Points, in no order, along strands that fork, close into loops and pass close to each other.
Two points are linked if the straight distance between their rows is under 37.1. Some points are linked to none.
(563): [ 21  -9   0  14  12 -26  -6   4  -1 -14 -17   9   8 -14  11 -34 -17 -20
 -11  10  35   5   4   1]
(1299): [ 14  -2  -8  22   9  -1  -1 -30 -12 -11  19   2  -4  -1   8  15   9  -9
  -3  10  -8  12  15  -7]
(716): [ -2  11 -14  10 -30  11 -13  30  -3  -9  -5  19   1  22  -4  -2 -20   6
  -7 -14 -26 -22 -18  -9]
(782): [-11 -20  11 -18   7  13   2 -34  10  17  10 -22  18  -3  27  -4  12 -19
   8  17   4  17  14   6]
(513): [ 25   0 -19   5  -6  -7   0 -23   8 -12  14  32  22 -15  16   0 -21 -11
   7  17   2 -10   9   9]
(1647): [ 16  31  -6 -12   1 -11  16  15   2  -9 -11  29 -16 -28 -19  -5  -6  11
   5 -12  27 -10   7   2]
(865): [ 14 -10   2  21   9 -12   5  -9 -16  -4  13 -10 -31   0  -3   7   6   1
  -6   8  -3  -2  -2  -1]
(1889): [  5  26 -17  -8 -15   1  -1  29   4 -15  -9  32   3   1  -5  -8 -34  13
  -5  -5  -4 -26 -14   2]
(934): [-11  30  -8 -23 -13   6  13   9   6   3   5  19 -10   3 -20  10   0  21
  17 -11 -12 -18  -5   7]
(647): [  5  -8   5  26  19  -9  -5 -26 -16  -6  -2 -13  -2   1   9  -4  20 -19
  -9   3   5  27  14 -14]
(116): [-18  22   8  10 -12  21  -5  -5 -13  -3 -10  -8   1  11 -13  15  15   3
   1 -14   6  22  12   0]
(490): [-18  28  -4 -12 -22  14 -10  39   8   0 -25  30  18   8 -14 -14 -17   7
   1 -16  -5 -11  -9 -10]
(1616): [ 19   1  -6  33   0   2  -5 -16 -17 -17  13  10  -6   4   3  11   4  -5
  -7   0  -9   8  12 -11]
(1508): [ -4 -10   4  -2  -5  -4  -9 -11  12  10  -3   4  23   0  12 -12  -4 -16
   5  11   3   5  -2   5]
(1544): [ -5 -26  11 -12   2 -11  -9  21   8  21 -15 -16   0   7   3 -18  -2   0
   0   7   1 -10 -18  -1]
(1699): [ 17  12 -11  -8   3 -15  12  28   1 -15   0  14 -23 -16 -11  -7 -27  18
  -8   0  12 -25 -17   7]
(1489): [ 30   1 -18  42  -2   5  -1 -17 -20 -26  14  19   6   9   3  24   2  -1
  -7  -6 -12  11  19 -17]
(1457): [  6 -23  10  26  18 -15 -12  -7  -2   2 -17 -11  12   6  14 -26  17 -28
  -9  -3   6  19  -3 -19]
(1821): [ 22  14 -20  33 -15  10   0 -22 -27 -25  11  22   6  10  -1  29  -5   5
  -2  -3  -8   9  22  -8]
(1911): [-12  31   4   5 -14  18  -3 -16  -2  -3 -19  16  27   4 -10   7   4  -6
   6  -8  13  28  20   8]
(1583): [ -7  17  -6   4 -15  16  -1 -12  -5  -5   3   7   5  12  -9  18  -1   6
   7  -4  -7   2   4   6]
(1693): [ 38  -8 -10  18   6 -21  11  21  -6 -26  13   7 -41  -7   5  -5 -22   4
 -17  -3   4 -23 -10  -1]
(1208): [  3  18 -21 -12 -23   7   2  -8  13  -9   8  36  23   4   0   3 -27   3
  10   6 -14 -23  -2  13]
(777): [  9  33 -13   6  -8  10  17 -16 -15 -17  13  20 -16  -2 -19  31   1  26
  14  -7  -7  -6  13  13]
(957): [  5   6   4  26  15 -12   0 -24 -23 -11  -2  -9 -10  -2  -3   1  14 -10
  -9  10  15  25  17  -7]
(69): [  8  -6   0 -10  12 -21   0  17   7   4 -15   3  -4 -16  -4 -21 -15   7
  -2  12  23 -11 -16  10]
(1337): [  3  -2   7   7  20 -12  13 -20 -20   0  14 -23 -37 -10 -12  14  13  11
   0  17   8   8   8   7]
(969): [ -6 -36   3  -6  -5   3  -9  18  23  17   6  -2   4  16  18 -11  -6  -5
   2  -8 -35 -23 -24 -10]
(1641): [ 18 -16   6  30  23 -28  -2  -2 -12 -10 -10  -6 -14  -3   7 -22   9 -14
 -15   5  18  10   1  -9]
(451): [-14  20  10 -32   0   1   6  -6  16  17  -8   7  18 -12 -10  -1   3   0
  18   2  16   2   3  12]
(1302): [ 21   5  -2  12  -1 -17   4  24  -8 -22  -6   5 -26  -9 -10  -7 -20   3
 -17  -5  17 -10  -5   1]
(1215): [ -9  -5  13 -15  19 -16   4  -1   3  15 -10 -18  -6 -10 -14  -8  11   7
   9  10  29  10  -4  13]
(1533): [  5  -4  -2   7  -8   2  -8 -15   5  -3   0  12  19   0   7  -2  -6 -16
   3   7  -3   2   1   1]
(1634): [  9 -11 -13  27   3  19  -2 -25  -1 -13  21   9  20   6  11  22  14 -13
  -3  -9 -26  22  13 -20]
(1862): [ -8  31   5  -2 -12   4  -7  13   5   0 -27  22  22  -5 -19  -9  -1  -4
   8 -10  19  16   7   0]
(1739): [-25  -1  15 -20 -12  14 -12   0  15  18 -14 -12  32   9   7  -8   2 -12
   8   0   8   9  -2   9]
(370): [ -8   0  -4  21  -5  22  -6 -18 -18  -3  16 -24  -9  15   8  29  22   3
 -13 -10 -18  25  19 -20]
(411): [ 19  -6 -13  -8   0 -17   4  23   9  -6   0  22  -6 -13  12 -20 -41   8
 -10  11   3 -29 -17   4]
(1313): [-15   2   3   4 -20   8 -18  28   3   8 -20   3  14  15  -5 -10 -11  -5
  -4 -11  -9  -5 -14 -10]
(580): [-27  18  12  -5 -14  29  -9 -10  -1   3 -11 -14  27   7   2  10  18  -6
   3 -14   9  28  17   2]
(273): [ 18 -31  -6   3  10 -13  14  -5   4   7  24  -3 -30  -4   9   2  -3  10
   5   9 -22 -26 -12   7]
(1430): [-12  35   4  -8 -10  23   6 -24  -5   0  -7  12  18  -2 -11  17  13   2
  15  -9  10  27  26   7]
(1896): [ 10   6   1  11   5 -21 -10  14   0 -13 -25  13  16 -11   1 -31 -17 -16
 -10   8  34  10   2   0]
(1202): [ -2  10  -4  16  -4  15  -4 -34 -16 -10   3  -1  19   5   6  16  12 -13
  -2   5   4  34  25  -7]
(112): [-21  20   6   5 -24  30 -12  -8  -2  -2 -17  -1  26  18   0  13   9  -3
   2 -20   3  30  15  -2]
(350): [ 42 -13 -11  21   9 -18  12   3  -3 -22  24  14 -36 -11   7   0 -19   2
 -10   1  -5 -22  -5   4]
(1698): [-18   5   8   3 -14   2 -21  39   1   3 -34   1  19  10 -14 -21  -8  -5
 -10 -11   7   5 -15 -13]
(811): [ 11   6   7   9  16 -17  16  -5 -20  -9   9 -14 -45 -15 -21  10   7  17
  -2  11  18  -2   4  12]
(464): [ 14 -25  -4   3  23  -3  12 -41   2  -1  23  -2  -1 -10  18   8  13 -12
   5  20  -7  15  19  -2]
(1530): [-14  37   2 -19 -13  19   8 -18   6   5   1  16  12  -2 -14  18   9   8
  20 -10   3   7  18  11]
(964): [-17 -30  12  -5 -10   3 -21  29  13  20  -9 -20  12  21  15 -18   3  -9
  -4  -8 -19  -6 -19 -12]
(1130): [ 10  11   4  21  13 -18   3  -6 -19 -20 -11  -3 -13 -12 -11  -7   3  -4
  -8   4  29  14  12   6]
(1156): [-21   0   1 -28 -10   0  -2  15  16  17   1  -1   8   4  -2  -6 -12   9
   9   1 -12 -22 -18   9]
(967): [ 12  28  -7  21  -7   1  -1 -13 -17 -23  -8  20   3  -4 -12   8  -5   1
   1  -2  14  16  19   7]
(1325): [-22   2  13 -15  -9  17  -6   5   3  13   0 -20   8  11   1  10   7   1
   4  -5  -4   4  -3   7]
(1849): [ 15  13  -1  31   8 -11   2 -19 -24 -25  -1   2 -12  -8  -6   4   4  -5
  -7   6  22  18  22   2]
(369): [ 18 -14   0  13   0 -18  -2  37  -2  -6  -7   4 -20   0   2 -15 -20  -2
 -17   0  -8 -23 -22  -8]
(1914): [ -3   2  -6 -19  -2  -8   0  30  10  10  -9  11  -2  -1  -7 -13 -24  15
  -1   4  -6 -27 -25   3]
(883): [  5 -15   6  18  -1  -9 -11  16   3  -3  -8  -1   0   7   5 -13  -3 -13
  -8  -4  -2  -1 -10 -10]
(1051): [-10  -2  -3 -12  -9  22   2 -31   1   2  25 -10  12   5  15  24   3  -5
   8   7 -17   3  11   7]
(37): [ 10  29  -3 -28   3 -14  11  28   5   5 -19  23 -13 -29 -20 -12  -4  12
   6 -10  27 -13   3 -10]
(1203): [  6  29 -16 -22  -7  -6  21   5   4  -4  14  25 -21 -12 -17   9 -11  26
  10   0  -5 -31  -8  17]
(1731): [ -1  -2  -4  -6   4   8   7 -39  -1   2  15  -7  10  -6  10  14   5  -7
   7  23   2  13  16   9]
(1885): [-15  -7   2 -14 -14   4  -4   7  10  14   7  -7   4  11   7   0  -8   1
   6   1 -19 -17 -13   5]
(443): [ -3  -4 -13 -29  -6  -8  -1  18  15  14  -1  17   7  -3   4 -16 -29  14
   5  14 -10 -32 -24   8]
(800): [ -8  30   1   6 -14  21   4  -9 -12  -7  -3   5  -4  10 -16  22   8  14
   9 -17  -4  13  12   3]
(1697): [ -4 -20   8  -3  17   7   6 -24  -4  12  13 -33  -4   2  16   5  23 -11
  -3  10  -2  20  11  -2]
(1372): [ -6  15   3   3  -6  -1   1  19  -7  -5 -13   1 -18  -4 -23   3   1  10
   0  -9   5  -5  -8   3]
(503): [ 13 -22  -3  19   4  -7  -5   8   8  -3   5  10  -2   6  10  -9  -1 -12
  -8  -5 -20 -11 -13 -10]
(1117): [-12  17   4  14 -17  16   1  11 -20  -7  -3  -4 -28  13 -24  26  14  19
  -1 -25  -9   8   2  -7]
(640): [ 27  -7  -5  23   2 -17   2  23  -7 -18   0   8 -26  -2   2 -11 -17  -2
 -17  -1   3 -16 -14  -6]
(1907): [-13   5  -3 -34   3  -4  -4  40  13  16 -16  11   4  -4 -14 -20 -16  23
   6   1   1 -28 -25  -1]
(1935): [ -9 -22   4  -1  19  18   3 -24  -3   8  17 -33   5   2  26   4  29 -14
 -10  -1 -14  27  17 -16]
(1020): [-24  17   0  -8 -24  15 -15  29   9   3 -20  14  20  17 -10  -5 -11   3
   1 -19 -12  -7 -11  -5]
(1096): [ 38 -13 -18  15   8 -12  15 -14  -3 -19  35  17 -22 -12  11   9 -13   7
  -1   8 -15 -25  -1   6]
(5): [ 19   3  -9  21  -3  -6  11   5 -20 -15  21  -2 -48   4 -15  21  -5  20
  -6  -1 -15 -20  -9   4]
(1780): [ 17 -10 -20  29  14  12   6 -28 -10 -20  30   7   5   3   8  29  14  -7
  -5  -4 -27  16  19 -19]
(998): [  2  25   1   0  -8  -1   7  37  -7  -9 -22  15 -19  -6 -28   0  -2  14
   0 -20   7  -8  -6  -6]
(215): [-25   3  19 -12  -3   6 -10  27  -1  13 -15 -27  -2  12 -18   0  17   7
   1 -18   7   4  -8  -4]
(827): [ 11   0  -7  -2   1 -16  -4  10   6  -4  -9  13   6 -13   6 -17 -20  -2
  -1  11  18  -7  -7   9]
(233): [ 17   3  -3  26   5  -6   8  -7 -24 -15  16  -5 -39  -2 -12  19   1  13
  -7   6  -5  -6   2   1]
(1350): [  4 -11   3   1  19 -12  14 -31 -10   6  17 -20 -25 -12   1   9   9   5
   3  24   7   9  12  11]
(824): [ 24  -4  -3   4  12 -30   7  23  -2 -23  -7   6 -27 -17  -4 -19 -26   6
 -16   2  28 -14  -7   3]
(1802): [-23  16  -7 -42 -14   6   5  12  21  15   5  12  16   5  -5  -4 -12  13
  14  -3 -17 -26 -15  11]
(1249): [  5   3   9  24  19 -20   4  -3 -25 -13 -11 -15 -25  -6 -16  -6  12  -2
 -12   5  26  13   6  -3]
(481): [ 12  21 -11  16 -15  12   6 -15 -19 -19  10  17 -10  10 -15  29  -5  16
   5  -4  -9  -4  10   6]
(310): [ 16  17 -15   0  -5  -9   6  28   1 -21  -2  24 -13  -5  -3  -7 -34  12
  -9  -2   4 -25 -12   4]
(1733): [ 10  11  -3  12  -5  -7   2  21  -9 -15  -7   9 -20   0 -15  -2 -12   6
  -7  -3   4 -13  -8   1]
(465): [  1  13 -12   4 -19  12  -8 -28   7  -9   4  22  36   2   8   9 -13 -12
  10   8  -3   6  12   7]
(200): [-15  13  16   1   4   0   0  10  -9   2 -14 -16 -13   4 -25   4  18   6
   1 -10  15  14   3   0]
(562): [  8 -23 -14  22  28  13   9 -28  -2 -13  33  -6   0   0   9  26  23  -5
  -6  -3 -32  20  14 -16]
(1601): [-17  15   0   7 -29  26 -15  -5  -3  -4  -9   1  21  21   0  13   2  -1
   1 -17 -12  16  10  -3]
(578): [ 18  -5   1 -12  18 -31   8  32  -1  -9 -18  -1 -26 -21 -14 -21 -19  13
  -9   4  32 -11 -10   7]
(599): [  0 -29  -7  16  23  20   5 -16   5  -6  34 -14  -2   4  13  20  25  -3
  -8 -12 -38  16   4 -18]
(659): [ -6 -30   6   9  36   8   6 -25   0   8   9 -32   7   2  24  -9  33 -21
 -13  -5 -11  31  12 -16]
(1603): [ 10  15  -5  17  -6  -3  -1 -10 -11 -12  -1  12  -4  -1  -6   6  -5   2
   2   4   8   3   9   7]
(1654): [  1  14 -10   0  -4  16   4 -43  -4  -6  10   5  19  -4   5  20   0  -7
   8  17   5  18  24   9]
(1777): [-22  -4  21 -23   0   4  -5   0   9  19 -12 -25  21   3   0  -7  13  -5
   6   2  18  14   1  11]
(1981): [  7 -19   8  21   7 -14 -12   3   4   1 -14   2  15   6  13 -24   3 -24
  -8   0   1  10  -6 -11]
(486): [ -3 -24   9  23  27  -3  -8 -16   5   0  -9 -11  21   9  20 -20  24 -28
 -11 -10  -3  28   2 -19]
(928): [ -7 -22   4  -3  -6   1  -6  10   7  17   7  -9  -5  11   9  -6  -2  -1
   0  -1 -23 -16 -17  -3]
(1403): [-13 -27  13 -11   0  -6 -18  30  12  26 -21 -19  15  16   7 -25  -1  -8
  -4  -1  -3  -6 -19  -7]
(1199): [  6  -8  -4  -1  -3 -10   0  10   5   5   2   4  -8  -3   0  -6 -14   2
  -1   8  -6 -19 -14   5]
(1413): [  1  -1 -10  25   7  19  -1 -28 -17  -6  17 -24   0   8   9  28  25  -5
 -14  -7 -17  35  24 -26]
(1186): [  6 -16  -2  11  -4   3  -6  -9   6   3   9   6   5   4  13   0  -2 -13
  -1   2 -17  -4  -4  -6]
(1357): [  8 -24   2  -1  23  -7  15 -37  -4   7  23 -16 -13  -8  13   6  13  -5
   1  24  -3   9  12   5]
(186): [-14 -38   9  -8  -6   9 -17  22  22  22   3 -12  19  20  23 -14   5 -11
  -3 -14 -32 -10 -19 -13]
(1219): [ 22 -15 -14  -1   0 -12  -2  20  14  -2   4  24  -2  -6  16 -21 -30  -2
  -7   7 -13 -29 -18  -2]
(1119): [  2 -20  -1 -22  15 -23  13   6   4  18   0 -11 -25 -13  -9  -5  -4  22
  10  16  15 -19 -15  19]
(477): [-20  -9  12  11  -9  23 -11   5 -14   4   8 -41 -10  20  10  18  26   4
 -16 -19 -14  13   1 -15]
(1624): [ 10 -12   8  22  17 -24   0  -2 -17  -8  -6 -17 -23  -4  -3 -10   9  -7
 -10   7  15   6  -1  -6]
(1665): [ -2  25   4   5  -3  -7  -5   8   1 -10 -27  20  15 -12 -14 -14  -5  -5
   1  -3  28  13   8   3]
(548): [-10 -30  12   7  -3  -4 -16  23   5  14  -9 -21  -2  19   9 -11  10  -7
  -8 -11 -15  -2 -17 -16]
(487): [-25  16   2   3 -32  23 -17  12   2  -1 -13   7  21  22  -4   5  -5   0
   3 -21 -14   5  -1  -4]
(68): [  0  35 -17 -29 -11  -3  20  15   5   4  11  28 -20  -6 -22   7  -3  28
  14 -12 -11 -28  -8   6]
(102): [-15  21   3   0 -16  12 -10  -2   3   1 -20  11  26   6  -9   0   1  -8
   6  -6  10  16   8   6]
(217): [ -6 -13  -7 -15  -7  33   7 -30   6   3  34 -13  19   4  25  24  14 -10
   8   2 -31   1  12  -1]
(1623): [-20  -4   3 -36  -9   8   2 -15  20  20   5  -4  22  -4  10   0  -4  -2
  17  12  -1  -7  -4  21]
(1726): [  0  29   6 -10 -16   1   7  44  -7   0 -33  16 -18  -9 -30  -6   6  12
   4 -27   8  -7   2 -24]
(2009): [ 24  -6 -15  16  -2  -2  10  -8 -15  -9  30   4 -39   3  -5  23  -4  15
   1   3 -29 -28  -8   2]
(34): [  3 -10  -9  -3  11  20   7 -45   0  -2  24 -13  19  -3  20  21  14 -19
   4  15 -14  24  27  -5]
(1539): [-18 -21  19  -5  13   9  -2  -7 -10  18   7 -54  -8  10  18   2  32  -3
 -12  -3  -2  16   6  -6]
(660): [  4   0   7 -28  20 -22   8  18   7  13 -19   0 -12 -23 -22 -14   2  17
   8   7  30  -6  -7   6]
(767): [-11   6 -11   7 -29  14 -11  30  -4  -1   1   6  -9  26  -6   9 -12  13
  -6 -19 -34 -23 -21  -9]
(255): [ -6  -4  -2  11 -20   5  -9  29  -4   3   1  -5 -18  19  -8   5  -6   8
  -5 -12 -24 -22 -21  -7]
(1510): [-16  -7  15  -1  -2  -4  -7  21  -3  11 -11 -21  -7  10 -12  -5   6   3
  -3  -3   4  -2 -14  -1]
(1774): [-20   2   5  15 -15  30  -6  -4 -22   0   8 -35 -14  19   5  28  24  10
 -13 -19 -15  20   9 -14]
(1880): [-10  30  -2 -19 -16  14   8  -3   5   7   1  17   4   2 -17  13   4  14
  19 -12  -5  -7   6   8]
(1518): [-13 -31  22 -12  16  -1   1  -4  -3  23  -5 -51  -2  13  17 -10  28  -7
  -4   3   5  13   0  -4]
(569): [  7 -15   8  18  15 -16   1 -12 -13   1   7 -17 -17  -2   2  -3  12  -7
  -7  11   3   7   3  -3]
(1161): [  6 -12  -2  17  -3  14  -9 -18   2  -2  14   3  14   8  15  13  10 -15
  -3  -2 -19   9   5 -13]
(1475): [  2  37  -1   2 -10  12  16 -11 -16  -9   1  16 -16  -2 -24  25   9  21
  15 -15  -1   8  19   3]
(1562): [-11 -18  14  -6  10  -3  -2 -13   0  14   4 -27  -6   4   8  -1  11  -4
   1  10   5  11   1   2]
(1861): [-31   4  25 -29  -5   9  -4  33   5  19 -16 -37   0  10 -12   8  25  11
   4 -22   1  -2  -6  -1]
(1653): [  4  -8  -1  11  -9  -6  -9  34  -2   1  -8  -3 -15   9  -6  -9 -11   2
 -11  -4 -12 -17 -24  -9]
(760): [ -3   8  12  -8  13 -12   9  -9  -4   7  -4  -8  -8 -14 -15   0  12   6
   9   8  26   9   7  14]
(1664): [  9  -3 -17   8 -17  15   1 -17   1  -9  26  15   3  17   7  23  -7   1
   8  -2 -34 -17  -2  -6]
(1290): [-18 -19  15   2   3  17  -6  -2 -12  14  15 -48 -12  12  18  11  30   0
 -15 -12 -14  13   2 -14]
(1422): [  8  -2   1 -10  11 -23  -3  31   5  -3 -27  11   3 -18  -5 -29 -23   2
  -9   8  33  -6 -12   0]
(1817): [ 33   2 -18  11   0 -13  10 -17  -5 -18  26  22 -15 -10   7  11 -20   4
   0  11  -2 -22   3  10]
(1740): [-24  23  17  -4  -4  18  -3  -6  -6   2 -13 -14  11   5 -10  10  26  -2
   3 -15  17  29  18   1]
(594): [-11   4   2 -27   5  -5 -12  37  15  13 -25  12  17  -3  -8 -26 -22  10
   1   5  10 -15 -20  -2]
(111): [ -4 -35   7  20  40  -3   3 -22   7   1   1 -13  13   4  21 -17  29 -23
  -8  -6  -9  29   5 -14]
(1551): [ -4   1  -3   0 -17  17 -13 -21   9   2   1   9  34   8  14   5  -4 -20
   6   4  -9   8   5  -1]
(848): [  0   7  -2 -18   4 -12 -11  34  11   1 -29  20  21 -14  -5 -31 -27   2
  -5   9  25  -9 -14  -1]
(547): [ -2 -43  14   7  17 -11  -7  16   6  17  -6 -28 -10  18  11 -16  18 -10
  -9  -6  -8   0 -14 -15]
(1901): [  3   4  -6   3 -13  14  -1 -21  -2  -1  15   4   8   6   5  19   0  -2
   8   6 -15   1   7   3]
(216): [-13   0   8 -19   6   7   7 -30   4  11  14 -19   8  -9   6   9   8  -1
  10  15  10  14  12  16]
(410): [-14  -9  10  -9  -7   2 -14   5  12  17 -12  -9  23   9   8 -11  -3 -14
  -1   4   1   3  -8  -1]
(1474): [  7  15 -15  10 -13  13  -1 -39  -5 -16  10  20  28   1   5  23  -7  -8
  11  13   0  11  25   6]
(1569): [  4  25 -20   3 -28  10  -6  27   1 -18  -9  33  10  12  -2  -4 -32   8
  -7  -9 -18 -19 -13  -4]
(769): [ 10  -9   0 -24  21 -27   8  27   8   9 -20   0 -18 -21 -12 -20 -13  17
   1  10  32 -14 -16  10]
(341): [ 11 -11  -8  13  15   4   5 -39  -3  -6  23   0  10  -6  16  15  12 -14
   1  15  -9  20  22  -8]
(2010): [ -7  -7   7 -27  16 -17   1   8  13  21 -17  -5   1 -12 -10 -14  -2   9
   9  12  26  -2 -10  14]
(1125): [  3  31   6 -23  -5  -6   8  36  -2   4 -32  22 -15 -20 -28  -8   6  10
   4 -16  21 -11   4 -19]
(1157): [  4 -22  -1  -9   1 -12   1  -3  12  13   1  -1  -2  -3  11 -10  -8  -3
   6  13  -3 -13 -10   7]
(305): [-16  25   3 -18  -8   5 -13  43   8   5 -34  24  18  -2 -17 -21 -11   4
   2 -10   8  -5 -10 -12]
(7): [ -8 -32   8   0   7  18   0 -12   5  12  23 -25   2   7  25   7  24  -9
  -5  -8 -25   5   2  -9]
(1283): [ -3 -38   1  13  25  15   6 -12  11   0  28 -13   0   6  20   6  24  -8
  -6  -9 -33   9  -4  -9]
(15): [ 21  17 -10  10  -3 -13   2   8  -4 -26   0  24  -4 -15  -3  -8 -24   1
  -8   0  20  -8   6  10]
(960): [ 17  -1 -11   5  -5 -14  -1  -9   8 -10   1  23  11 -13  11 -12 -23 -10
   1  14   9 -12   1  11]
(1795): [ 17   4  -5 -15  15 -23  16  36   3 -12  -8   8 -33 -22 -16 -12 -22  21
  -9   0  25 -23 -17   4]
(358): [ -5  13  -6  -8 -12   0 -10  16  13   1 -14  24  25  -3   1 -16 -27  -6
   3   7   2 -12 -10   2]
(400): [-16   9   9 -24   2   3   7 -20   9  13   6  -7  11  -9  -3   6   7   3
  15   7  10   4   6  18]
(1389): [ -7 -18   9 -16  10  -3   8 -26   5  17   9 -22  -3  -5  10   1  10  -2
   9  20   8   8   4  14]
(736): [-32  13   1 -43 -21  15   2   2  21  17   9   3  23   6   6  -1  -5   8
  17  -4 -15 -18  -7  15]
(272): [ 25 -29 -10   2  11 -17   4   4  19   2   7  21  -1 -10  20 -19 -17  -8
  -2   9 -10 -22 -11   2]
(1734): [-17   9   3 -29  -5   2  -4  -4  20  19  -7   6  26  -6  -3  -8  -7  -1
  17   9   8  -1  -2  14]
(1291): [ -6  25  -1  -7  -8   3   1 -13   7  -2  -4  16  13  -9 -12   5  -4  -1
  13   4  11   5  11  14]
(737): [  5 -12 -10  24  22  11   4 -31  -7  -8  23 -15   5   4  13  18  24 -14
 -13  -6 -21  33  22 -23]
(94): [ 15  25  -6  -7   3 -14  17  10   0 -12   0  21 -19 -22 -17   2 -10  17
   3  -2  19 -13   0  12]
(1238): [ 11   4 -11   0  -6  -5  14  -7  -8  -4  25   3 -33  -1  -9  19 -10  21
   6   8 -17 -28 -10  11]
(908): [-12 -10  11  -5  -2  -4  -7   7   6  13  -9 -13   3   5   0  -9   1  -4
   2   5   4  -1 -11   4]
(1645): [-13 -13   9 -25   7  -8   1  -3  16  24  -6 -14   6  -7   2 -12  -2   4
  13  15  14  -4  -4  16]
(228): [  3  16 -12 -13  -3  -6  20  -8   1  -1  24   8 -26  -8 -17  17  -6  25
  13   4 -10 -29  -6  19]
(3): [ 18 -14   3  19  16 -28  -4   7  -2 -11 -14   3  -3  -6  10 -31  -4 -20
 -12   6  19   4  -1  -6]
(1839): [  9   3  -5  11  -8  -6  -2   4  -4  -6   4   6  -7   0  -3   1 -13   1
  -3   1  -3  -9  -4   6]
(923): [  8  20  -2   2  -1 -12  -5  14   5 -16 -25  26  20 -19  -7 -24 -17 -10
  -4   1  37   9   8   4]
(467): [ 18 -23  -8  -3   6 -13   7 -13  12   4  13  15   0 -12  19 -10 -13  -4
   6  16  -6 -17  -7   8]
(1041): [ -8 -38  20  -5  16  -8  -5   8   0  21  -6 -42 -10  15  12 -13  22  -3
  -3   1   1   7  -9  -7]
(1762): [-17  12   9 -12  -2   0 -14  41   7   6 -38   5  17  -1 -19 -22  -5  -4
  -1  -7  15   5 -12 -11]
(1842): [ 17  18 -12  32 -16   9  -6 -14 -21 -26  -4  22   8   7  -6  14  -8   3
  -2  -6   3  13  20  -2]
(753): [  2   1   4  -2   8  -9   7 -12  -3   2   5  -5 -14 -10  -7   5   1   4
   5  12  10  -3   0  14]
(1983): [-31   7   4 -45 -16  21   7 -12  20  15  12  -7  29   2  13   6  -1   3
  18   3  -9 -13  -2  21]
(1642): [ 31   4 -18  10  -1 -11   6 -22   1 -21  21  29   6 -13  11   6 -22  -4
   4  13   3 -15  11  12]
(1578): [-30  -3  26 -44   2   4  -6  31  15  29 -15 -31   9   7  -9  -4  15  14
  10 -13   4  -7 -10   2]
(172): [ -2   0  -6   9   1  20  -3 -39  -8  -2  13 -12  24   2  17  16  16 -19
  -4   5  -6  32  27  -9]
(671): [-10   9   5   5  -2   8  -5 -28  -7   0   0  -5  15   2   4   5  10 -11
   2   9  11  26  18   2]
(504): [-23  -2  20 -36   4   2  -2  12  14  22 -11 -21  13   1  -8  -4  12   6
  12  -2  14   1  -6  10]
(677): [ -6 -24   4 -23   2  -9   4 -10  18  23   1  -9   5  -1  15  -9  -3  -2
   9  17   1  -8  -8  15]
(432): [ -2 -12   7  22  17   3  -6 -26  -4  -1  -2 -15  15   6  18  -5  24 -26
 -12  -2  -1  29  11 -19]
(1978): [ 11  10  -2   5   8 -15  10  -1  -6 -14   3   6 -21 -14 -12   1  -6   9
   2   5  17  -6   0  15]
(710): [-13 -27  14   5   6  18  -7  -1   0  11  14 -36   3  14  25   3  33  -9
 -12 -16 -20  14  -1 -18]

A fork is a point with three links, a tip a point with one. Leave the first point through the second and follow the links. Name the first fork or tip that comes.
(827), (960) => (640)
(1125), (37) => (2010)
(934), (1880) => (1624)
(341), (1299) => (1839)
(410), (1739) => (908)
(753), (1978) => (1733)
(451), (1734) => (964)
(369), (1653) => (578)
(186), (969) => (216)

How many points has the smallest loop of links through each point below? Write 0 if it is on no loop.
(1774) => 11
(2010) => 12
(1885) => 25
(1642) => 14
(1510) => 9
(547) => 22

A piece is all that can be reached along the links. How many separate loops has the piece of each point below (a circle has one, a figure eight two, a Y none), and how many tips (points with one link)?
(1562) => loops 6, tips 0
(513) => loops 4, tips 4
(1762) => loops 1, tips 2

Name the points in between on the shortest way along the links from the first point to the second, in order.
(1634), (215) => (1161) > (1186) > (1533) > (1508) > (410) > (908) > (1510)
(737), (1624) => (562) > (1780) > (1634) > (1161) > (1186) > (503) > (883) > (1981) > (1457) > (486) > (432) > (647) > (957) > (1849) > (1130) > (1249)
(960), (967) => (827) > (69) > (769) > (578) > (824) > (1302) > (1733) > (1839) > (1603)
